Points, in no order, along strands that fork and pass close to each other.
Two points are linked if the straight distance between their rows is under 2.47.
kelog: [ 0.17  0.70 -0.95  1.74 -0.42 -0.59  3.89  2.03 -1.08]
kul: [ 1.00  1.22 -1.35  1.40 -1.18 -2.16  0.33  2.78 -2.66]
Dofi: [-1.80 -1.00  0.91  2.55  0.09  4.05  1.31 -0.19  3.30]
Mide: [-1.61  1.42  0.46 -3.01 -0.99  2.38 -2.29 -2.26  3.04]
ruvi: [ 1.45 -0.94 -0.25 -0.44  2.66 -1.87 -0.11 -0.60 -1.98]
gotuz: [-0.05  0.88 -1.09  0.95  0.66 -0.37  0.58  1.63 -1.39]
mab: [ 1.08 -1.43  0.55 -0.89  2.75 -1.41 -1.44 -1.29 -1.19]
sono: [ 1.60  1.18 -1.26  1.46 -1.70 -3.48  1.14  2.51 -3.00]
luvo: [ 0.74  1.00 -1.15  1.26  0.02 -1.28  3.62  1.95 -1.87]
dafi: [-0.51  0.41 -0.82  0.22  1.33  0.20  0.64  0.95 -0.74]
samo: [ 1.30  0.50 -1.08  0.49  1.32 -1.69  3.10  1.09 -2.34]
ledun: [ 1.95  1.06 -0.97  1.40 -1.30 -3.89  2.32  1.94 -3.45]
Sasa: [ 0.29 -0.12 -0.14  3.96 -2.36  0.64  4.40  2.13  0.50]
Rir: [ 1.15  0.50 -1.04  0.99 -0.17 -1.92 -0.42  2.21 -2.74]
piput: [ 0.19  1.53 -1.26  2.11 -2.08 -1.45  1.32  3.37 -1.86]
bodug: [-0.44  0.15 -0.58  0.12  0.62 -0.49 -3.13  0.90 -1.29]
geta: [ 0.06 -0.34 -0.27 -0.23  0.12 -0.91 -4.71  0.33 -1.05]
Tov: [-2.67  0.08  0.93 -0.73 -0.04  3.91  0.37 -1.99  3.83]
geg: [ 1.80  0.00 -0.81  0.15  2.15 -1.96  2.48  0.12 -2.74]
noba: [-0.47 -0.91  0.52  3.97 -0.63  3.28  2.26  1.33  2.18]
Nibo: [ 1.08  1.21 -0.79  1.34 -1.20 -3.28  5.32  1.06 -2.70]
nura: [-1.79  0.62  1.33 -2.77  0.65  3.33  1.25 -3.25  3.89]
sakaz: [-0.15 -0.25  0.88 -2.19  2.50 -0.28 -0.99 -2.66  0.36]
mivo: [-0.55  1.22  1.07 -4.21  0.23  2.03 -0.96 -3.64  2.89]
dalo: [-0.62  0.24  0.72 -2.77  2.21  0.71 -0.74 -2.98  1.24]
Nupu: [-0.69  0.42 -0.48 -0.47  1.52  0.39 -0.97 -0.03 -0.25]
vek: [-1.32  1.11  1.19 -3.70  0.72  2.69  0.54 -3.60  3.31]
lomad: [ 1.52 -3.58  1.87 -2.79 -0.51 -1.32 -4.48 -2.68  0.62]
Vok: [ 0.01  0.78  1.28 -4.03  0.60  1.15 -1.53 -3.90  2.30]
Naz: [ 0.70  0.82 -0.73  1.62 -0.98 -2.12  6.35  1.08 -1.68]
Mur: [ 0.28 -1.36 -0.02 -0.12 -0.58 -1.23 -5.89  0.05 -0.93]
vore: [-1.22  1.02 -1.56  1.11 -0.77  0.24 -2.29  2.51 -0.88]
Zuz: [ 0.77 -3.80  1.25 -1.15 -0.67 -1.84 -5.63 -0.81 -0.43]
nizo: [ 1.59 -0.57 -0.30 -0.27  2.75 -1.83  1.22 -0.20 -2.30]
giku: [-2.16  0.51  1.34 -1.74  0.14  3.77  0.82 -2.58  3.92]
feb: [-1.14  0.47 -0.09 -0.93  1.18  0.76 -1.87 -0.72  0.43]
maz: [-1.13  1.02 -1.44  1.59 -0.99  0.63 -0.87  2.82 -0.73]
deg: [-0.20 -0.49  0.03  4.31 -1.84  2.36  2.62  2.30  1.60]
neki: [-1.59  1.10  0.70 -2.46  0.20  1.61 -1.90 -2.16  2.03]
bon: [-0.37  0.67 -0.94  0.77  0.31 -0.21 -2.39  1.60 -1.19]
sumik: [-0.93  0.41 -0.83  2.48 -1.23  1.12  1.57  2.83  0.08]
lomep: [-0.76 -0.02 -0.59  3.05 -1.13  1.81  2.24  2.60  0.57]
lifu: [-1.08 -1.08  0.89  3.56 -0.02  3.90  1.73  0.48  2.94]
zonep: [ 1.01 -4.19  1.76 -2.12 -0.87 -1.54 -5.06 -1.88  0.15]
Goziv: [ 0.70 -0.84  0.68 -1.94  2.37 -0.68 -1.67 -2.30 -0.11]
Galu: [ 0.32  0.36 -0.61  2.40 -1.30 -0.77  5.62  1.95 -1.00]
mokas: [-1.37  0.56  0.45 -1.97  0.61  1.18 -2.24 -1.64  1.37]
beviz: [ 0.18  0.26 -0.37  3.26 -2.17 -0.07  5.03  2.22 -0.09]
kire: [ 0.81  0.37  1.47 -4.15  0.08  0.63 -2.69 -3.74  2.07]
Figaz: [-2.72  0.06  0.57  0.11 -0.02  3.49 -0.08 -0.68  3.29]
Modov: [-0.55  1.18 -1.24  2.50 -2.10  0.08  1.52  3.43 -0.87]
Tiz: [ 0.80 -2.59  0.60 -0.44 -0.07 -1.66 -5.27 -0.40 -0.94]
Rodib: [ 1.33 -0.64  1.49 -3.72 -0.19 -0.18 -3.46 -3.54  1.61]
molag: [ 1.57 -2.34  1.98 -3.32 -0.29 -0.83 -3.99 -3.33  1.15]
gumu: [ 1.72  1.23 -0.87  1.00 -0.83 -3.58  3.83  1.28 -2.99]
keme: [ 0.70  0.24 -0.98  0.70  0.82 -1.45 -0.35  1.54 -2.17]

A fork is a point with three links, a tip a point with one. Leave the first point through the second and follow the links. Name the first fork or tip that comes.
kire, Vok => Figaz
geg, nizo => dalo
dafi, gotuz => kul
sumik, lomep => Dofi
sono, ledun => Galu
Mur, geta => maz
feb, mokas => Mide

Name the points in between on the shortest way along the links from the first point to the second, in order.
geta, vore => bodug bon
sumik, ledun => Modov piput kul sono
dafi, gumu => gotuz keme Rir kul sono ledun
gotuz, Mide => dafi Nupu feb mokas neki
bodug, Zuz => geta Mur Tiz
